Each row is a point on a tangle of strands that fork and nearly touch. The rows are in no order.
(in the rows, 128 means zero)
Two points are linked if the straight distance between their rows is under 85.9.
dedo: [ 64  90  97 136 139 144 149  72 132 156 173  92 117 136  92 130 115  85
 100 190 132  77 154 104  86  83 178 101 120  92 150 162 182  91]
Lis: [ 69 155 112 139 123 118 119 118  76 136 140 112 118 155  82 149 149 164
 118 133  66  85 194  91  97 175 135 129 113 114 137 154 212 140]
Rut: [185 112 152 130 128 119 126 118 169 102 113 120 113 122 170 100 141 118
 137 113 174 161  55 150 148 120 121 119 157 148 132 122  64 104]
Veku: [ 98 184 129 142 163 131 121  83  76 115  98 157  74 156  83 126 115 126
 123  94  88  44 159  83 149 180 191 117 105 114 150 113 216 114]
gem: [ 66  71  99 140 140 154 152  72 142 160 160  99 122 131 109 118 104  78
 100 195 156  89 137 116  99  63 180 102 128  90 150 166 156  92]
Zafen: [203 149 156 155 144  71 139 126  97 119  87 149  95 132 144 142 114 139
 137 119 138 145  52 169 149 171 172 137 104 137 148  56 114 107]
Puge: [132 118 129 127 138 131 147 114 148 137 135 117 136 112 116 116 124 113
 101 151 139  95  99 122 102 122 144 128 105 121 164 134 134  97]
bol: [ 75  50 104 110  78 155  75 164 131 119 161  92 148 103 136 125 137 152
 148 172 108 212 194 114  98 116  88 158 131 110 120 169 102 175]
labub: [153  82 115  84  61 160 111 147 209 108 156 119 161  73 118 118 130 129
 150 122 123 199 140 133 101 121  92 159 122 159 100 122  93 145]
kuf: [125  69 108  84  58 159 106 150 188 124 168 114 163  86 113 119 137 141
 149 153 114 210 166 122  87 127  91 170 113 148 109 132  99 156]
pinel: [169 137 159 144 146 106 127 117 129 125  97 149 108 151 190 106 140 122
 132 111 182 138  70 155 174 140 128 121 175 135 138 117  71 119]
zetom: [ 67  37 102 112 104 157  98 144 142 129 182  76 148 109 115 126 121 125
 129 191 120 176 176 126 100  74 109 115 113  86 112 173 123 145]
Medi: [141 156 139 118 148 136 128 158 127 136 116 157 140 137 164 137 133 119
 132  92 158 117 120 148 173 127  86 122 162 138 110 130  94 148]
vegut: [ 72  57 103 131 143 158 144  94 149 154 164  95 133 122 116 114 105  89
 108 192 155 112 132 121 112  56 155  94 122  90 137 177 138 105]
Bome: [114  78 114  90  72 154  90 166 161 123 154 131 164  95 134 127 150 153
 151 143 112 204 180 125 100 147  76 178 135 142 117 145  97 176]
sugi: [129 141 136 108 124 145 126 158 126 135 124 143 157 114 135 143 136 135
 125 107 124 120 135 148 132 145  84 142 132 145 128 132 117 163]
rifu: [197 129 155 132 118 116 136 134 159 107 115 126 126 114 148 115 130 126
 129 115 150 155  51 151 124 125 126 128 129 154 133  95  87 107]
minez: [125 191 133 132 149 128 142 167  96 159 111 176 158 151 141 156 131 132
 132  98 113  93 161 123 167 138  98 118 132 131  96 106 136 147]
fase: [138 184 157 163 172 107 149 116  85 151  82 182 110 168 173 127 120 117
 128 104 152  89 118 132 181 140 157 122 149 123 140  95 121 113]
pafim: [120 157 125 110 115 141 121 179 117 151 125 161 171 129 138 153 145 148
 137 106 111 137 168 141 139 156  75 152 137 147 104 119 124 178]
nofe: [ 45 108 109 140 118 135 118 140  92 131 142 101 143 142 129 152 156 148
 113 148  89 125 183 114 111 115 104 118 130 107 125 195 156 162]
Kuz: [116  59 109 101 110 157 121 130 190 123 169  93 153  89 108 103 112 111
 128 169 151 163 134 129 114  71 107 113 108 119 113 159 104 123]
mibi: [181 104 137  93 112 139 108 142 188  82 130 122 124  93 155 112 124 124
 153  71 165 179 106 150 153 120  67 128 173 158  98 128  62 136]
zemed: [ 89  77 111 104  81 156  84 169 143 118 151 117 157 101 140 130 148 154
 150 144 111 200 188 127 114 137  69 162 145 128 112 168  96 185]
sapat: [123  98 123 124 136 141 149 110 161 137 145 110 134 112 118 103 120  98
 105 164 151 105  99 120 106  94 142 116 116 114 154 153 118  98]
nelud: [ 90 144 113 120 103 138 110 177 108 153 132 145 170 140 136 146 161 160
 132 124  99 154 192 117 120 151  78 156 136 138 105 146 127 189]
peva: [148 139 136 127 143 121 146 120 131 131 121 127 123 116 117 123 117 123
 108 138 131  88  94 129 108 147 150 135  99 126 173 109 146 102]
Gaf: [125 103 136 113 137 148 126 136 154 115 130 124 142 100 152 112 130 117
 115 118 156 126 109 136 136 111  97 120 144 128 138 160  98 129]
pel: [ 95  52 104 101  98 157 116 142 170 134 180  85 152  99 100 116 117 117
 124 186 131 167 154 129 100  83 109 121 104 111 111 162 119 136]
luzin: [170 182 140 117 141 106 133 159  84 145  98 171 138 129 122 159 105 137
 143  97 112  97 125 157 156 169 121 150 110 144 124  65 143 150]
Ref: [198 152 120 138 133  97 162 112 176 137 135 110 130 138  85  95 114 120
 120 156 140 139  58 132  93 114 189 136  88 140 129  87 117  82]
dufif: [203 136 140 133 112 114 141 120 199 114 127 101 135 119 117  95 129 118
 130 130 154 189  53 134 110  86 152 127 115 167  99  89  75  92]
nosi: [ 53  27  97 123  95 156  75 155 120 121 177  67 133 121 131 132 120 140
 139 196 104 199 193 123 108  72 103 120 128  73 113 175 120 159]
vov: [206 156 162 138 132  96 134 136 107 122  97 163 109 140 165 146 125 135
 153  99 163 151  60 177 166 148 118 135 151 147 111  80  81 130]
vom: [ 47 117  99 147 117 137 119 159  91 127 137 119 152 157 139 141 165 153
 132 137  88 152 202 114 130 111  82 116 144 110  94 198 137 181]
lofoz: [210 148 166 157 133  79 139 124 101 122  92 155 101 140 161 145 126 139
 148 117 157 160  49 175 160 161 144 133 130 145 127  64  92 117]
rekub: [180 135 150 126 132 111 146 135 135 122 108 137 126 116 142 127 123 131
 125 115 145 122  67 149 127 143 132 132 118 145 151  99 106 117]
Vavu: [149 166 151 147 178  92 124 115  70 124  77 172  73 149 116 125 101 126
 127 105 119  72 111 121 160 180 191 141  99 122 168  77 170 104]
kaba: [210 135 147 125 108 122 124 119 210 100 126  92 134 110 117  94 134 117
 136 113 158 219  67 129 119  75 150 127 130 173  74  90  60  88]
zelek: [166 146 139 102 130 140 120 167 146 122 123 159 139 123 160 135 130 125
 151  77 161 145 114 163 167 131  66 136 167 154  99 118  80 157]
Puf: [ 55 149 110 150 140 139 137  61  89 118 127 119  93 148  95 144 140 124
 114 121  90  53 170  80 108 148 175  97 122 103 161 165 217 116]
fotir: [ 68 156  96 142 107  97 103 124  57 138 149 103 101 168  77 146 150 187
 136 144  55 109 211  76  79 186 134 144 125 121 135 152 224 140]
zote: [160 171 155 146 165 109 144 133  95 144  92 172 119 158 178 131 124 121
 133 105 159 102 100 147 179 137 133 119 155 129 131 102 100 126]
nivi: [167 157 158 152 155 102 138 125 104 139  91 166 111 165 189 119 133 122
 137 110 173 126  80 160 181 147 133 126 169 130 132 103  82 119]
gel: [ 81 116 101 126 142 134 143  78 125 155 184  91 107 139  70 141 119 105
 106 181 117  63 161  96  79 118 174 113 113  88 156 149 202  82]
Molu: [219 135 148 117  87 127 119 132 200  86 122 106 127  96 131 116 132 127
 142  88 151 215  63 136 115  93 125 143 139 173  78  77  69  98]
fak: [186 168 146 119 134 105 133 153 102 132 100 161 134 124 131 153 106 136
 140 102 127 114  93 165 145 160 120 150 117 149 132  67 123 142]
kiru: [170 117 135  88 104 147 108 155 173  97 130 141 138  97 151 128 131 129
 159  69 156 170 127 158 150 131  59 149 166 157  96 126  77 160]
tobe: [ 78 180 117 152 142 127 149 129  87 144 117 155 145 162 118 146 148 150
 122 109  78  81 191  92 145 142 122 101 120 126 105 144 179 143]
mozo: [ 81 172 128 151 154 131 150 114  87 134 103 150 132 150 122 142 137 134
 111 105  99  64 166 102 138 144 142 106 123 118 134 151 178 140]
dupig: [143 153 142 117 134 129 135 152 118 137 114 148 148 119 127 142 128 135
 117 113 122  99 115 146 127 157 113 143 119 140 142 115 136 142]
Zav: [201 165 107 132 137  91 161 102 181 146 141 105 134 149  49  86 103 113
 125 166 143 139  73 140  85 104 201 138  87 142 111 103 131  93]
Taf: [207 146 132 140 123 105 152 115 187 126 127 108 130 130 106  98 126 123
 124 144 143 173  48 136 103 100 176 130 102 156 110  81  90  85]
vatis: [ 38  88 102 144 114 136 120 119  85 131 157  85 127 142 114 154 156 141
 107 165  81 119 178 106  92 111 119 109 126  98 137 191 172 144]
Sig: [182 103 127  85  64 152 114 143 208  94 140 127 150  74 127 122 128 131
 152  91 129 203 113 139 109 115  88 161 132 176  89 100  87 135]
pedi: [106 112 131 126 155 144 128 125 141 117 117 133 132 117 169 106 131 108
 112 115 159 113 110 133 151 105 106 113 159 120 145 179  97 130]
Pevu: [176 160 147 138 169  81 129 122  77 122  87 159  79 136 115 128  96 132
 132 113 116  93  92 141 154 187 183 147  90 128 166  56 160 104]
Gamed: [ 40  62  99 137 112 140 105 130  98 138 176  73 127 138 114 155 140 136
 110 192  91 142 177 110  89  88 127 113 120  83 133 186 164 136]
Dup: [ 36 104 100 150 126 134 128  68  99 131 166  84  93 151  90 164 144 122
 106 162  84  79 180  89  84 117 169  95 127  90 152 173 216 108]
bav: [141 188 138 122 137 124 135 170  89 158 108 173 153 135 128 159 124 139
 139  99 103  94 154 136 158 159 103 138 116 140 107  84 143 154]
zuk: [121 178 155 169 168 110 147 102  85 140  77 170 102 160 161 116 118 121
 116 106 144  77 122 123 167 151 180 119 140 118 160 109 139 111]
tuf: [134  84 115 102 114 149 140 131 183 124 160 101 152  94 103 105 114 110
 120 159 147 146 114 129 104  90 116 123 105 131 122 148 107 119]
Gom: [152 150 146 125 150 117 143 132 110 130 103 145 130 123 137 135 120 127
 113 114 132  90 100 140 133 152 136 133 121 134 156 107 132 126]
nim: [142 174 142 133 163 123 139 145 104 148 105 169 136 151 170 137 131 117
 132  94 148  97 122 138 176 129 107 115 156 133 115 118 105 133]
san: [147  96 128 104 120 144 131 137 180 113 137 111 144  94 134 107 124 117
 124 125 155 147  99 135 124 104  98 125 126 141 131 146  94 123]
kaped: [197 168 156 125 131 109 139 153 104 132  96 165 128 132 152 152 113 132
 150  94 151 130  83 173 162 150 108 137 135 153 117  75  98 141]
Ved: [ 64 146 104 140 109 131 124 175  94 140 135 136 162 158 138 143 166 164
 136 130  83 151 208 108 129 129  83 131 141 129  90 171 135 182]
Zepa: [164  95 133 101 117 141 118 135 189  90 135 114 135  89 148 102 125 119
 139 105 163 166  96 140 138 105  87 121 151 149 122 143  68 124]
Nug: [193 155 154 146 159  73 135 126  81 121  83 163  88 131 136 135  99 134
 141 113 129 115  71 159 151 178 170 143  96 135 156  57 134 110]
talo: [ 81 167 123 142 150 136 124  68  85 116 119 130  81 145  84 130 125 127
 110 111  90  47 164  81 121 171 187 112 113 105 162 142 224 106]
Kep: [ 99 167 140 145 160 129 146 102  93 135  99 145 121 140 131 131 124 124
 105 106 117  60 140 112 135 148 159 119 124 116 162 140 169 122]
Riv: [172 114 147 132 142 115 119 119 156 110 107 132 110 139 188  94 144 116
 139 104 186 157  66 154 173 131 113 118 183 138 130 135  56 113]
zod: [ 60 147 111 145 132 124 129  83  82 124 140 107 103 149  86 150 149 142
 113 127  74  67 187  83 101 158 155 106 121 105 148 165 216 129]
Nelo: [ 61 108  99 128 133 129 125  82 116 153 193  75  98 147  64 156 129 116
 115 183  98  80 185  91  72 121 167 111 116  87 150 154 226  92]
luve: [ 91 186 122 143 141 126 145 159  94 154 121 166 160 160 132 153 149 149
 131 107  90  94 187 104 157 140 101 111 124 129  91 128 160 151]
duk: [ 92 173 140 174 165 129 151  78  91 129  81 157  99 152 151 113 119 112
 101 107 137  61 140 102 148 142 186 118 142 119 172 133 159 107]
veb: [204 125 142 102  84 138 120 142 196  92 128 120 135  87 134 122 124 128
 144  86 144 193  73 147 124 111 100 148 139 174  98  92  76 117]
dum: [ 92  65 113 127 138 158 142 101 158 137 152 102 137 108 129  99 110  91
 110 175 162 121 118 122 121  65 138 103 125 101 142 178 114 100]
bipi: [122 183 141 143 174 116 124 100  72 121  84 162  73 149 102 118 105 123
 120  97 105  53 138  97 155 179 195 132 102 114 160  92 193 106]
vun: [ 71  27  95 115  79 156  66 161 130 114 177  77 136 108 132 122 122 150
 156 196 105 229 204 117  99  91  96 146 132  91 115 160 100 164]

A fork is a point with three links, a tip a point with one. Leave the first point through the second and follow the links. Name the first fork or tip that comes.
kaba, Molu => san
Nug, Zafen => zote
pafim, nelud => Gamed
Nelo, gel => Gom
bol, zemed => Zav
Puge, sapat => Dup
kaped, vov => fotir

Follow the links from the first point to the second, and from the first to the third. Name the last point that the two ways share.
pafim, Nelo, kiru => Gom
vom, nivi, dum => Gom
pedi, zelek, labub => san
tobe, mibi, Puge => zote

Name the points in between on the shortest way along the links from the first point to the second, in order.
fak, mozo => luzin, bav, minez, luve, tobe
duk, vegut => zuk, fase, zote, nivi, pinel, Riv, Rut, rifu, rekub, Gom, peva, Puge, sapat, dum
Kuz, duk => tuf, san, Zepa, mibi, kiru, zelek, Medi, nim, zote, fase, zuk
Vavu, minez => Pevu, Nug, Zafen, lofoz, vov, kaped, fak, luzin, bav
Zav, Bome => Ref, Taf, dufif, kaba, Molu, veb, Sig, labub, kuf
